Each row is a point on a tangle of strands that fork, close into loops and nearly touch. The rows are in no order.
Two points are linked if the straight distance between their rows is under 119. Some points are linked to none.
mep: [ -2  -3  29 -38  -7  45  -9 -35 -50  18  14  30   0 -17  18 -20 -14 -36
  -2  13  -1 -16  -8 -34  24  -2 -32  21  -9 -36   8  31  65]
nivel: [ -7  11 -48   7 -17 -22  18   9 -20  55  42  -3  53  18 -12 -12 -19  16
  57  13  44  43  40  18  27 -59  68 -40  -9 -26 -10 -18 -17]
mek: [  8 -25  14  10 -34  20  37  36 -23 -34 -41  16   0  59   0 -36 -47  20
 -52 -44   7 -55  18 -23  17 -16 -41  -2 -29   8  -1  25  27]
toso: [  8  -7 -26 -18  -8  -2   8   8 -14  53  33 -18  38  23  -3 -43 -25 -13
  37 -29  34  30  46 -14  31 -55  54 -53 -17 -46   4 -17  30]
Geb: [-15  18  22 -19   8  61 -26 -41 -33   0  16  19 -25  13   7   6 -21 -43
  13 -30  11  -6  -3 -46  13  14 -21  25  -8 -40  18  36  76]
banar: [ 35  -3 -38 -22 -20 -23  29 -23  16   2  65   2 -46 -67  30   1 -35  -8
 -19 -20  36   2 -40   4 -24 -11  19 -64 -25 -36 -27 -25 -28]
saro: [ 20  -5  -1 -50 -20  12  -1  26  -6  23 -40  -6  25  37  16 -42 -30  20
  28 -11 -11  -1  48   7  26 -76  36 -32 -14 -22   0 -22  36]
kameb: [-12 -11 -11   4  23 -14   6 -53  11 -14  18 -17 -27 -41  34  37  57 -20
  24 -43 -37  23 -35 -47 -43  -2  -6 -17  55  -1  21 -10 -22]
Fiv: [-20 -26  -5  40  16  -6 -79 -17   0 -27  -4 -15  -1 -24 -18  44  18 -40
 -21  -2 -16 -38  51   9  -5 -18  22  21 -26   7   6   0  46]
fet: [ -2 -43  -3  39   6 -23   4  42  27 -45 -16  16  10  -1  -7  -1  11   9
 -58   8 -39 -24  15  24  12  25  -4   9   5  37  24  16 -69]
nelef: [-27 -33 -10  48   8   1 -61   0 -15 -22   2  -2 -12  -5  -7   6   8 -42
 -74 -21   2 -47  47   2  12  -6  -7  29 -35  21  27  30  59]
Zafas: [ -7  16   4   4  34 -17  -6  32  51 -25  -6 -12   5 -15   1   5  24  31
 -29 -11 -22 -11  -6  40 -22  43  37  18  14  65 -20   6 -57]
Nedo: [ -4  13  30 -35 -17  38  27 -17 -51   3  10  23  14  -1  19 -30 -24 -27
 -48  -7  13  -7   0 -18  26  18 -35   3 -33 -22 -12  21  51]
med: [-38 -15 -10  68   8  12 -56  -8  47 -33 -13 -14 -53   4  -6   3  -1 -12
 -37 -44 -21 -46  15 -44  13  16 -16  61  37  44  50  17   1]
Zoga: [ 18   5   5 -22  -4  31  27  23  20 -16 -16  30 -18  35   4  26 -29  38
 -17 -47  -3   3 -20   3  -1  14 -16 -19   8  26  -2  31 -78]
noba: [-41  26   5  -3  32  61 -23  -2  26 -20  22 -24 -59  37  12   8 -21 -15
   1 -61  17 -17  -9 -35  -5  72   5  36  40 -21   6  49  21]
nufi: [-16   7  17  21  38   6 -21   9 -49  10   6  -1  16  33 -20  17   3 -17
  52  23 -11  80  43   6   8  11 -20  22  29 -26  21  21  -2]
vut: [ 15  12  21  -5  38   7  16  17 -29  15  -9  18   9  24  -7  12  19  39
   2  30   8  75 -15  35  18  14 -26  11  32  11   0  24 -31]
nin: [  5 -32  -3  54  -5 -13  11  50 -14  -9 -11 -14  29   8  -8 -22  -6   4
 -40 -17  -2 -48  35  14  30   2   9 -16 -34 -15  26  12   6]
Lunoz: [ -7  -5   1 -21  15  23 -35 -42 -15  21  -5  11   7  -5 -13  33   0 -26
  87  46   2  12  -5 -36   6 -17  22  16  41 -41  17 -27  26]
zoked: [  7 -20   4 -21   8  22 -11  -1 -34  11   0   5  22  30 -10   3 -10 -11
  57 -30   2  22  25 -14  12 -38  -7 -42   5 -28  39  25 -11]
tuz: [  8  24 -11   0  -5 -39  45 -52   1 -59 -16   4 -50 -42  15 -11  11 -11
 -23 -13 -21  35 -66  13 -52   5 -19  -1  13  42 -65 -54 -11]
lep: [ 13 -19  -1 -15 -39 -26  -5 -59  -5  -7 -28  13  -5 -50   9   0   6 -32
  -6  63 -20  10 -34  -9  -5 -26  11  -3  -3   7 -21 -94  -3]
Razan: [ 15  13   0 -57 -15  20  -4 -26 -32  22 -18  32  24   8  -4 -23 -18  -6
  29  50   2 -10 -16 -12  38  -9   7  12 -20 -26  -2 -25  28]
fufus: [-13  -7   9   9 -14  30 -33  -9 -31  -3 -12  -6  -3   2  20 -15   5 -30
 -52  -3  -2 -75  -5 -16  42  31 -31  48  -8 -22  20  37  77]
lezev: [ 24 -28  -5 -24 -51  -8 -25  -9   0  16  45   5  -9 -37  18 -24 -32 -15
 -12  -3  39 -21  -1   9  24 -12  38 -52 -35 -55  -6  -5  50]
Zut: [ 21  20  -6 -32 -20 -18   3  -9  20 -44  29  14 -40 -76   9 -26  -2 -52
 -38  24  15  21 -55  28 -34  23 -18   5 -15  23 -48 -52  -5]
pori: [ -9  -7  -7  -3  15 -34  20 -87  -6   6  19 -22 -23 -54   5  15  51 -16
  66  31  -7  18 -37 -34 -50 -14  10   4  56 -15  11 -61   9]
zoni: [ 14  27   9  -7 -19  34  20  33  21 -10 -15  16 -31  26   9  17 -32  27
 -36 -47  16 -43  -8  -5 -14  43  19  -1 -11   7 -24  22 -40]
kep: [ 21  51 -46 -36 -19  -5  49   1 -16  46  23   9   8  16  -2 -17 -59  26
  60  27  49  -6   3  14  14 -42  42 -36 -24 -32 -34 -20 -17]
sada: [ 23 -10 -15 -19 -41 -22   3 -20 -23  27   9  32  35  -3 -32  17 -10  44
  20  66  50  48   7  28   5 -53  60 -15 -22  13 -47 -47 -11]
duva: [-14  -9  30  43  -1  -6  66  36  -9  28  -4 -28  47  45  12 -19  -4 -24
 -13 -26  18  22  46 -31 -18 -23 -42 -27 -47 -21  42   6  52]
Nof: [-30  49  13 -34  67  37   4   8  25   3   3 -10 -11  28  -4 -13   5  12
  15 -41  -3  47   0  24 -14  34   8  45 -11  47 -13  47  10]
Takit: [-24 -35  20  29 -20  28  24  13 -27 -18 -26  -1  16  55  -2 -44 -28   5
 -38 -24 -12 -49   9 -46  30  -2 -54  37  -2   0  29  46  26]
Zalog: [-27  26 -22  30  56   0 -20  28  52 -15  -4 -18   2   8   0  12  23  32
 -10 -29   0 -25  17  40 -38  37  60  35 -12  64 -24  25 -20]
noni: [  8  16  18   8  32  13   3  11 -26  16   3  15  17  16 -15  18  25   0
  17  17 -12  55  20  18   9  20 -10  34  -3   6   5  24   6]
fabo: [ 30 -21 -15 -15 -62 -21 -10   9   9   4  -6  26  15 -15 -23 -18 -44 -35
  25  52  32  17  -2  35  21 -45  24 -46 -27  12 -48 -75 -20]
ruzu: [-23 -23  23  25 -37  35 -44 -13  13  -4  27  -7 -45   0  14 -18  -4 -17
 -71 -40  11 -50   4 -11  15  64 -27  50  14  36   9  66  70]
Resib: [ 47 -33 -17 -20 -33 -25  17 -57  -1   0  39  14 -40 -62  13   6 -17 -10
 -12 -28  11  25 -34 -15 -34 -44  15 -59 -25 -21  -9  -7 -11]
mafu: [  7 -18   7 -13 -38   0   9  10 -26  25  23 -12  23  11  12 -47 -26 -15
  -8 -24  30   4  38   7  19 -39  44 -57 -44 -48  -9  -8  42]
nagit: [ 32  18  15  -3 -46 -30  -1 -10   6 -53 -44  32 -27 -34  14  21 -27 -62
   8  12   7   5 -73  -1 -15  -9 -38 -19  -8  31 -21 -54 -13]
sebu: [-63  -4   8  37  65   2 -44  24  72 -33 -19 -36  10  30   0  13  16  37
  39 -21  -7  32   8  38 -33  26   4  36  48  37 -16  36 -44]
Nada: [ -2  25  11 -34  37  17  14  27  18  -4   1  12  -1  13  12   4  17  21
  12  -6 -12   4 -19  -5  -2  63  -8  28  34  12   4  37 -48]
Sif: [ 14  29   6 -32  17  51  27  -4 -12  14  16  -4 -23   8  14  16 -29   2
  26 -40  26 -33 -23 -49  12  33 -11 -24   7 -28  16  36  11]
Boki: [ -9 -22  12  30  15 -37 -35 -25  23 -22 -36 -21   2 -12  -7  70  27  40
   4  -6 -38  -9   7  25 -64 -28   8 -12  36  46   4  -3 -10]
Mulef: [  8 -40  -4  46  10 -38 -32   5   2  -3 -28 -18  24 -35  -3  32  41   0
   7  42 -48 -36  11   4   4  -1  14   0  18  -6  33 -21 -25]
bog: [-39 -29   9  60  23  10 -13  35  50 -28   7   0 -17   7   3 -22  29  -1
 -38 -39 -16 -10  18 -10  -8  34   2  42  33  32  52  46 -59]
gugi: [ 10  27  31   2 -23  33  46  22 -28 -10 -26  12 -11  48   5 -11 -36  21
 -59 -45  21 -33  -7 -20  -7  17 -27   4 -36   3 -17  32  51]
febok: [-32 -35  10  61   4  37 -41   0   1 -24  -4  -8 -12  38 -17   7 -21 -38
   7 -23 -27 -35  34 -42  20  -1 -22  21  28 -50  44  39   2]
gofav: [-32 -10  15  54   6  28  51  35  -1  -1 -18  13   9  67  14 -33  -2  21
 -10 -48  -5 -30  18 -39  16  11 -39  27   5   3  47  44   8]
Tiku: [ 32  21   5   5 -26 -31  31 -23  14 -42 -44  29 -35 -29  12  28 -11 -13
   7   5 -12  30 -58   9 -45   4 -23 -18   9  34 -50 -62 -41]
kubu: [ 18 -17 -21 -18 -27 -14 -22 -50  17  24  41  14 -26 -69  12   4  -2 -16
  -2  24  30 -15 -21   2   7 -20  54  -8 -21 -45   2 -33  56]
mim: [-42  16  22  30  29   4  10  16 -31  19 -27  -1  20  34 -17  16  -2 -56
  32  46 -12  73  38   2   5   5 -32  31   1 -41  33 -12  32]
Gim: [ 14 -24   3  12 -28 -38   3  17   6 -31  26  -3 -15 -56  30 -12  30 -35
 -55 -11 -33  14 -24  -1  -5  34  -5 -36   9  -2  -3 -14 -34]
zunef: [ 24 -30  -1   8 -31 -38 -12  12   7 -25  -9   1  -4 -25  18  15  12   1
 -24 -10 -49   1 -14  -7 -12   6  -6 -40   4  -9   6 -14 -55]
pap: [ 17 -11  -4 -12  -3 -11   6 -10  -5  33   5   8  13 -30  -6  25  34  31
  48  45 -13  20 -37  -3   6   1  -4 -20  43  -9  10 -20 -71]
Kif: [-15 -38   4  46 -21  -1   2  46  33 -31 -11  11 -14  -4   7 -22  12   9
 -65 -34 -18 -38  -4 -13   9  32 -14  18  18  25  52  35 -52]
ref: [ 10  -1 -14   4   6  -3  55  61 -14  36  15 -45  33  30  35 -49  -8  20
  12 -43  12 -21  44   6  18 -33   7 -66 -20 -56   5   5   2]
Fizi: [-10  -8  19 -18  -4  43   2  17  31 -29 -26  15 -30  28  10 -24   4  25
 -57 -39   3  10  -5   2 -28  25  18  48  -2  70  -6  52 -46]
fer: [ 24   4 -22  -6 -17   0  -7  23  22   0 -29  -2 -10  19   8  46 -10  51
  26 -24 -30 -60 -17 -12  -3   5 -10 -15  17 -13  18  15 -44]
Riref: [  4  12 -21 -27  18   3   6 -21 -20  25  63   8  13 -29 -31  -6  29 -23
  56  26  30  39   8 -20   0   9  19  -7  18 -30  11 -15 -21]
nufan: [  9 -36  22 -11 -47  13 -25  -8  -7 -32   0  12 -28  -8  20 -11  -9 -24
 -52  -1 -25 -27 -19 -37  28  16 -39  21  -1  19  15  38  10]
pevu: [-23  31  -6 -13  18   2  -5 -38 -46  32  15   5   8  18 -42  27  11   1
  59  57  58 103   5  12   6 -22  -4  27  16  -7  -5   2  35]
Ratek: [  5   9 -24  18   3  20   1  28  11   9 -14 -17 -12  52   7  17 -14  23
  17 -61  -1 -64  17 -21   5 -24   7 -29 -27 -45  28  29  23]
Popub: [-46  11  10  44  22  18  13  22 -21   2 -17 -25  17  37 -13   4 -13 -66
  15  15 -28  16  56 -36  -1  19 -12  19 -10 -77  35 -15  44]
zufe: [  8  11  14 -35  -1  11  65   8 -33  38   0 -26  48  34   9 -45 -22  -8
  16 -14  23  42  43 -25  22 -26 -18 -51 -18 -27  19  17  22]
fof: [-34  10  16   3  74   1 -31  12  34 -15   9 -34   6   2  -7  21  27  12
  50  -1 -14  45  -6  13 -35  30  -6  22  56  14  -8  16 -34]
Gazap: [ 29 -24 -31 -25 -43 -25   3  11  20  17  10 -10  13 -16  14 -19 -11   1
  43  31   0  -1 -20  13   9 -34  25 -64  14 -33 -23 -56 -68]
futun: [ -1   2   4   8  -5   9 -29  26 -22 -37 -18  15  14 -19   0 -11 -11 -41
 -94  25  -6 -42  14  30  28  15 -30  29 -45  25  -6 -20  12]
sali: [ 27  -2 -27 -14 -58 -17  -2   9   9  13 -11  12  21  30 -21 -14 -42  30
  51  73  53  39 -10  45  24 -61  36 -45   4   4 -54 -65 -32]
dav: [-29  27  -9   8  44  20 -29  10  80 -12  21 -34 -35   6   6  21  24  18
   3 -75  14 -14   4   0 -51  36  52  26   5  30 -19  38 -18]
lumo: [ -7 -39  24  18   1  26 -30  -6 -21  -4  11  -4   6  14   3  -5  -5 -39
  21 -25  -4  -6  26 -44  27  -2 -27 -21  22 -42  45  54   9]
tur: [ 22  -2 -26 -14 -15 -31  18 -27  21 -19  60   7 -50 -87  15  -6 -12 -28
 -36  11  34   8 -45  25 -29  20   8 -13 -20 -13 -31 -37  -5]
tove: [-21  15   9  19  13   5  -4   4 -18  31 -15 -18  21  36 -16   5 -18 -27
  52   8  -7   1  43 -16  12  -8  24  -5  -8 -66  39 -20  34]
vilod: [ 13 -20 -30 -23 -22 -36   5 -66  14  32 -16 -20 -13 -29  29   8   8  18
  51  -3 -31 -11 -48 -36 -24 -59  32 -48  27 -40   7 -53 -16]
vif: [  0  30 -12 -30  -1  -3 -27 -49 -20  15  29  23  32 -29 -45 -15  34  -3
   7  81  31  24   6  28 -17 -32  17  55  -7  40 -29 -41  45]
lilo: [ -1  18   6   5  -2   8 -13  12 -21  25   0 -16  18 -19   1  -7  14 -21
   5  17  -6 -51  11 -14  50  33  13  10 -11 -53  15  -1  45]
lur: [-55  20   4  31  31  23 -38  10 -17  11   3 -16   0  12  13 -12  16 -62
 -47  -3 -14 -46  21  -5  32  48 -41  74  -1 -21  26  25  78]
tekaz: [  2   7  26  -3  10  21  77  21 -18  27  -4 -25  31  46  21 -12 -19  -9
   2 -37  14  11  19 -52  -5  -7 -47 -30 -30 -26  24  35  48]
vasu: [-53  23   4  42  56  30 -13  34  12 -19 -18 -11  -3  43  -4  -3  14 -25
  20   0 -35   3  19  -3  -5  46 -19  65  28   1  21  28  13]
diniz: [ 21 -15 -27 -19 -29 -29  15 -26   1  36   3 -17   6 -10   2  27  13  48
  60  45   1  33 -39   3   1 -41  -4 -58  31 -19 -12 -45 -72]
fibi: [ -2  -6  -5 -27  27  15 -25 -75   2   2  19  -4 -12 -33 -17  40  17 -32
  82  24 -10  23 -29 -39 -37  -6   2   5  56 -28  12 -34   4]
Disu: [  0  39  26 -19  10  26  28  18 -40  12  -5  27  -1  19   0  -6  -4  -3
 -48 -14   7   8   5  -1   7  26 -18  18 -42   5  -5  28  42]
dem: [-31 -17 -30  87  10  15 -52  14  21 -24 -18 -19 -41   0 -10  26   8  -4
 -20 -27  -4 -84  30 -36  20  15   6  42  12   9  52  14  12]
Pusas: [-29   6 -12  26  16  37 -31  15  45 -20  45 -15 -54  17   3  28  -2  -6
  -4 -82  17 -14  13 -25 -29  39  18  10  28  -5  20  52 -18]
Nef: [ 25  18  -9 -43  -6  27  59   4  -8  19  35 -11  -6 -12  27 -17 -39  13
  23 -22  56 -41  -3 -23  24  19  -6 -60   1 -53 -22  21  10]
Fitol: [ -9 -29 -18  57  -8   9 -34  14  12 -21 -24  -1 -16  42  -9   5  -4   3
   8 -37 -14 -69  31 -33  32  -1 -10  22  15 -23  63  38   5]
pez: [ 13 -40   3  25 -24  20  13  30   2 -10  14 -23  -3  27  27 -34 -18  24
 -25 -66  17 -48  10 -16  29  15 -21 -52  -2 -30  -5  40   9]
tovi: [ 35  58 -23  -4   5 -21  36  28 -27  50  -1  -1  26  19  -2  19 -28  49
  41   1  22  17  16  34  15 -26  19 -31 -30 -33  -6  -3 -15]
kagub: [ 11 -16   6  39   1 -33   9  47 -14  -3 -29  15  30  19 -21   5   5  29
 -15  -7 -14 -14  36  48  18 -23  -2 -21 -27  -4  26  17 -36]
laleb: [ -4 -42  16  35  18 -15 -41  10  -6 -10 -23 -13  22 -12  -4  16  30 -29
  -2  46 -47 -35   1   3  32   9 -17  43  22  12  46   9 -10]
tiva: [  15  -17   -1  -18  -63  -21  -27  -24   14  -16  -47   21    4  -27
  -13  -27  -41  -67    0   60   -3    5  -30    4   24  -41   21  -30
  -19   19  -20 -101    5]
Tel: [ 18  -9  17 -17 -44  11 -24  14 -14 -40 -41  26  -2 -10   6  -8 -39 -61
 -53  24   2 -31 -16  -1  30   3 -38 -12 -42   6 -29 -22   2]
bibe: [-36  16  15 -25  57  21 -32   4  45  -9  -5 -16  -7  -1  17  -7  24   5
  38   7 -45  21 -29  -3 -12  54 -14  52  51  44  -4  33 -34]
lumi: [ 41 -10   3  10 -20 -15  -1  19   3   4 -33  14  22  -9 -10  43  -9  45
   5  33  -4  15 -18  54  -9 -19   1 -43   2   2 -32 -31 -57]
savul: [ 31 -28  -9 -24 -33 -17  -2   8   0   7  20   4  -5 -31  10 -25  -7   1
  -3   3  -4  -8 -12 -12   2 -10  15 -69  -6 -35  -7 -19 -47]
refi: [  7  27 -13 -30 -12 -13  37 -36 -59  41  15  26  22  30 -29  -8   0  18
  40  61  62  84   4  17  36 -22   6  10   1 -14  -4 -14  11]
kena: [-19  21  -4 -16  19 -43  -8  -7  56 -28 -15 -35  -5 -37  14 -10  34  25
 -24   1 -44  -1 -36  27 -51  26   8   6  20  88 -44 -11 -42]
refu: [  4  47  16 -43  28   3 -14   2   6 -22 -23  12  13  -9 -16  -7   8  30
 -24  55  -7  39 -23  56  -3  10 -29  47 -10  63 -58  -8   8]
vepep: [-76 -26   1  74  13  27 -18  27  41 -23  14 -15 -20  32   5 -62  19 -19
 -43 -45  -4 -23  10 -23  13  57 -16  68  34  17  38  37  -3]
pufen: [  1   1   7  12  38  -2 -16   4   4  23  17  -8  14 -17 -10  43  43  29
  48  34  -4  27 -14  10  -8  20   3  -4  55  -5  -1   8 -39]
tize: [ 32  -3 -23 -24   3 -18  15 -35 -18  12  63  19  -9 -45 -36  26  12  11
  11  15  44  59  11  27 -35 -38  28 -22 -25  42 -35 -20 -25]
famod: [ 23 -17  -2 -51 -33   5   2 -42 -16  25   7  30  12  -6 -21 -22   1   0
  39  91  10  22 -32 -18  35 -13  21  11  19  -4  12 -50   5]
napav: [ 29  29   9 -24 -40  10 -18   9   0 -31 -32  23 -17 -38  -3  10 -28 -58
 -22  49  -3 -24 -47   8  17  24 -41   9 -20  30 -33 -38 -10]
turu: [ 29 -22 -13  -8 -34 -11  -2  36 -11  25 -26   3  25  22 -12   9 -19  49
  28  35  18  31  13  56  23 -67  15 -44  -5 -21 -28 -29 -42]
duz: [  9   8   2  11   2 -65   3  -3  10 -28 -39 -31 -11 -34  13  22  35  15
 -42  21 -57  -5 -22  25 -37  17  -5   4  29  63 -34 -31 -33]
nom: [ -3  45   8 -39  33   5 -30 -35 -18  15  13  19  18  -8 -28  12  27  29
  13  49  20  40  -6  48 -15 -23 -18  58 -25  52 -44  -7  51]
zozel: [ -5  47  18 -32  40  42  58  31 -13  14 -11   4  -4  44  11  -3 -10  12
 -17 -39  21   8  -6  -2  -7  59 -10  12  13  29  -1  37 -29]
kam: [ 16   5   4  -6  -5 -21   8 -20 -24  29  50  21  16  -8 -40  34  16  36
  26  52  52  64   6  45  -7 -42  21 -10  -7  29 -34 -15 -16]
mup: [-12 -25  11  43  23 -25  11  50   1 -29 -44  34  14  19 -11   9   8  36
 -34  17 -14  12  13  62  25  17 -22  24   2  36  21  33 -39]
zalo: [ 28  17 -17 -29 -11  24 -10  11   9  25 -23  -6  -6  30   5  23 -23  43
  60 -25 -24 -50  -8 -11  10 -23   6 -36  -1 -40  11  13 -13]
Setom: [ -3 -29   1 -13  12 -10 -28 -39  14  -1  58 -10 -16 -65   1  -9  36 -60
   3   5   4  32  -8 -15 -17   3  17   4   3 -19  10  -7  39]
Rep: [ 28 -17   5 -11 -24 -23 -29  -9 -25   6 -36  22  34 -10 -26   4  -7   0
 -17  39 -19  -9   9  17  16 -39  26 -10 -31  -1  -8 -31  -2]
bagul: [-22  -5   1  41   5  13  94  55  19   8 -40  -9  18  87  11 -20  -8  47
  -4 -51   0 -34  20 -29 -10   9 -39 -12 -18   0  33  25  -2]
Sunus: [  9   8  -5 -72 -26  12  11  -5 -14  39 -33  19  28  31   6 -52 -42   4
  36  29   4   3  22 -13  46 -47  33 -14  -6 -35   2 -38  49]
napeg: [ -3  41 -20   8  -5 -36  19   1 -17  69   3 -12  40  45 -13  38 -17  38
  57  26  42  52  31  22  22 -41  36 -13 -19 -30   2 -22  20]
Lasas: [ 40 -25 -23 -34 -12 -15  24 -56  -8  25  63   8   0 -50 -21   7  -6 -13
  18  -1  44  35 -10  -4 -27 -66  42 -47 -20  -5 -10 -25 -35]
Rilev: [  1  16  -3  -1 -10   1 -36 -25   3  32  39   4   4 -36 -12  14  -7 -29
  38   9  33 -18  27  -9  -3 -21  70  -7 -25 -49  -8 -22  44]
pobak: [ 16 -32  14 -14 -25 -41  -6 -58 -18  11  -6  14   3 -43 -13  27  37  15
  -7  21 -18  49 -21  11 -48 -53   8 -37  12  31 -14 -19 -16]
poz: [ -1  51  19 -55  35  38  39  14  10  -4  26  10 -17   2  -2 -26  -2   6
 -28 -30  24  38   0  15 -11  48  10  15  -9  49 -37  35  -3]
vone: [ -4   0 -12  45  -6 -22  69  79   3  13   4 -32  31  39  12 -30  -8  15
 -15 -32   3 -34  37  18   9 -11   3 -35 -46 -37   5   3  13]
lobag: [ -1  15  -3  20   7   0 -13  -7 -17  31  15  -3  14  17 -19  29 -14 -25
  29 -19  18   5  52 -15   1 -22  48 -12 -45 -46   6 -12  42]
kib: [  8  -7 -32  -2 -36 -49  28 -58  -3  15 -31 -11   4 -33  13  36  13  43
  30   7 -42 -12 -43  -5 -44 -51  34 -61  24 -16 -18 -71 -31]
Gumik: [-16 -17  15  -4 -24  20 -37   7  37 -23  32 -12 -48 -13  21 -20   8  -7
 -96 -45  -2 -13  -7 -15  -4  43  -8  31   2  38  -9  59  17]
padu: [ 11  38  -3 -33  33 -20  -7  -9  26  -4  49   2   3 -45 -23   0  19  31
   2  32   7  24 -17  43 -53  19  15  20 -18  64 -65 -20 -11]
tofiz: [-13  20  14 -15  40   6 -38  -5  13  -4 -31 -10   6   0  -5  26  31  13
  42  52 -45   3 -22  -5   4  28 -37  67  51  28   9   9   9]
pib: [-55  38   2  21  73  14 -24  22  41 -22 -45 -23   8  56  -1 -12   8  15
  19   4 -25  -9   3  15   1  46 -11  87  11  44  -1  34   9]
bopus: [-51  29   5  30  65  -7 -21  27  46 -15 -46 -23   5  32  -2  13  28  44
  21  -6  -5  28   0  68 -14  40   6  58  32  36 -13  50   0]
gulis: [ -8 -26  16  23   7 -32 -24   9  28 -33  38 -17  -3 -58  15 -24  41 -33
 -70 -10 -35   6   4  13 -12  23  -3   8  -3  31  -1  15  -7]
kavu: [ 10 -24 -16  -3 -15  10  17  49   4  18  38 -36   5   7  40 -24  -8  20
  15 -63  18 -46  31   0  12   3  -2 -71   8 -66   3  31  -1]
modum: [ 21 -11  16  -6 -23 -42   4 -28 -17 -29 -38  -7   8 -44   1   4  26 -16
 -16  58 -49  16 -30  13 -19   3 -16   0  17  40 -28 -63 -22]
Nateg: [  6   9  -9  13  -9  28   1  31  34  -5 -18   7 -35  37   4  29 -15  56
 -17 -58  -6 -74  -9 -31   6  22  -1  17   9   7  22  33 -30]
pul: [ 26  21   1  -7  13 -28 -15 -10  12  -5  38  18  -4 -53 -10  13  25  -3
 -14  23   3   2  -6  24 -26  13  26  11 -19  33 -35 -12  -3]
lan: [ -5 -22  11   6  -8 -12 -38 -19  29 -44  10 -18 -48 -35  21 -10  26 -10
 -70 -38 -28   6  -8  -4 -27  21  -3  13  -2  41  -8  25  12]
domo: [ 13 -26  -7   8 -10 -30 -12 -16  25  -5  25 -15 -14 -30  20  31  41  11
 -11 -50 -41  15  -9 -36 -40 -10  10 -31   1  -4  14   7 -41]
tuzik: [ -4 -55  19  31 -38   5   6  30   6 -23   3  -6 -10  14  11 -46 -19  27
 -71 -44   4 -46   0 -19  15  27 -37 -20  18  -1  19  41  -6]
Ziref: [-28  -9 -30  38  27  11 -27  19 -30 -30 -17   4   0   0  -3 -11  14 -18
 -94   3  -2 -57  36  25  30  16 -15  56 -61  47  26  11  43]
naz: [  2   8 -18  -1  16 -39  44 -75 -13   2  21 -10 -30 -49  17  29  45  15
  37 -13 -24  13 -47 -23 -65 -15   3 -24  62  -6  -7 -46 -13]
bal: [ -1  38   5 -61  27  -4 -25 -10  38 -15   7   4  13 -41 -11 -27  12  14
  -9  49  -5  25 -48  36 -30  33 -26  28 -11  72 -70 -19  -4]
pab: [ 11   9 -17  -8 -10 -22 -12 -40  -5   6  48  27  20 -61 -32  -4  31 -14
   2  56  27  14   3  20 -22  -9  35  24 -14  18 -27 -53  16]
mun: [-22 -26   6  81   7 -14  18  38 -21 -13 -18   6  13  32 -33 -18  14 -12
 -39 -31  -5 -36  54  -1  26  -9 -19   6 -45  -3  50  21  33]
kosup: [-40  -5   4  30  43  10 -49  12  -1 -22  -4 -15   2  -1   1 -17  21 -36
 -11  12 -39 -31   8  -8  31  32 -36  66  16  24  25  26  22]
bapel: [ 16 -31   3 -33 -40 -24   1 -36   8  17 -42  -1  17 -17 -12 -14   5   3
  26  83 -18  17 -43 -10  21 -36  22 -21  29   2  -4 -82 -14]
panut: [ 29  35 -23 -49 -10   5  26  -3 -18  34  35   6   3  -9  16 -15 -31   8
  47  -4  50 -28   1 -15  22 -21  25 -32 -15 -52 -20 -10  12]
Basav: [ -9  14   4  18  20   3  78  61   2  15 -32   6   4  65   6  14 -14  53
  -4 -44   0   0  16   4  -3   4 -22 -16  -7  -9  31  38 -36]
laza: [-27 -27  25  53  -4 -14  54  34 -31  13 -28  -9  29  46  -4 -30   4 -33
 -47 -24  -3 -21  47 -16  -2 -36 -31 -14 -60 -15  56  16  63]
zefo: [ 26 -28  15 -36 -14   6  -5  19 -20   1 -32  20  26  45   5 -35 -30  23
  26  -6 -21   1  38  12  17 -51 -12 -41  -7 -32  19  14  -6]
lezi: [-17  32  28 -22   6  56   5 -15 -15  -4   8   5 -30  40  12  10 -23 -14
  -7 -54   6 -25  -7 -56   6  36 -18  29   8 -15  13  53  48]
tumo: [ 16  26  -3 -37 -24  -6  63 -17 -46  45   9   3  53  28  -7 -38 -25  -1
  30  33  43  63  20  -5  37 -28  -2 -24  -6 -13  11  -6  10]
mita: [  8  10   9  14  45   1  44  39 -11  15 -14  16   1  52  -3  27  -6  54
   5 -18  16  55   1  34  19  12 -14  -2   9   0  32  41 -41]
Nizod: [ 41  10  -2 -22  -9   9  26  28  12 -13  -3  21  -3  16  -6  42 -35  35
   1 -14  10  25 -27  40  -8  -7 -22 -40   4  13 -34  -5 -88]
lemi: [ 16  11 -13 -20   4 -39  26 -53  17 -42  29  -5 -30 -55   4 -40  23 -14
 -16  34  -5  42 -61  18 -57   0 -19  11  -1  45 -50 -71  -5]
zam: [-19  -6  16  -9 -33  54 -44 -21 -11  -7   2  10 -31   0  23  -2 -20 -18
 -80  -8   7 -69 -12 -20  37  32 -51  58  -1  25  -3  48  79]
radu: [-26  -5  -1  24  13  12 -54 -18 -20 -10   2 -11   1  -2 -33  31  -3 -57
   7  -5  -8   6  59   8  -9 -11  28  23 -34 -43  -2  -4  56]
riba: [ 36   7 -20 -10 -25 -37  21 -32   9  -7   0   9 -20 -44   9  40   2  15
  12   2 -20  -8 -39  -6 -57 -21  12 -49   2  16 -40 -46 -41]
nebab: [  4  19  10 -36  25  14 -45 -36 -13   7 -18  15  11 -13 -11  32  19  -4
  66  55 -20  -3 -23 -14  -1   1 -20  61  38   1   0  -4  31]

A fork is a point with three links, a tip a point with one. Leave the first point through the second and follow the links. Name the first fork or tip that comes.
bagul; Basav: lobag
domo; kameb: bibe
tofiz; nebab: zunef
saro; zefo: med
nivel; napeg: lezi

A tip is a point with one link. Name the tips that can be reached along the links from each point below, in the order of the rows.
ruzu: Nof, Mulef
mek: med, Ratek, vilod
kagub: pevu, vepep

A piece is two or more points that can be reached from each other along the links. Count, over all rows, the pieces, the separate loops (a circle has one, a figure eight two, a Y none), the forks (points with three links) and the tips (points with one).
pieces: 4
loops: 6
forks: 11
tips: 7
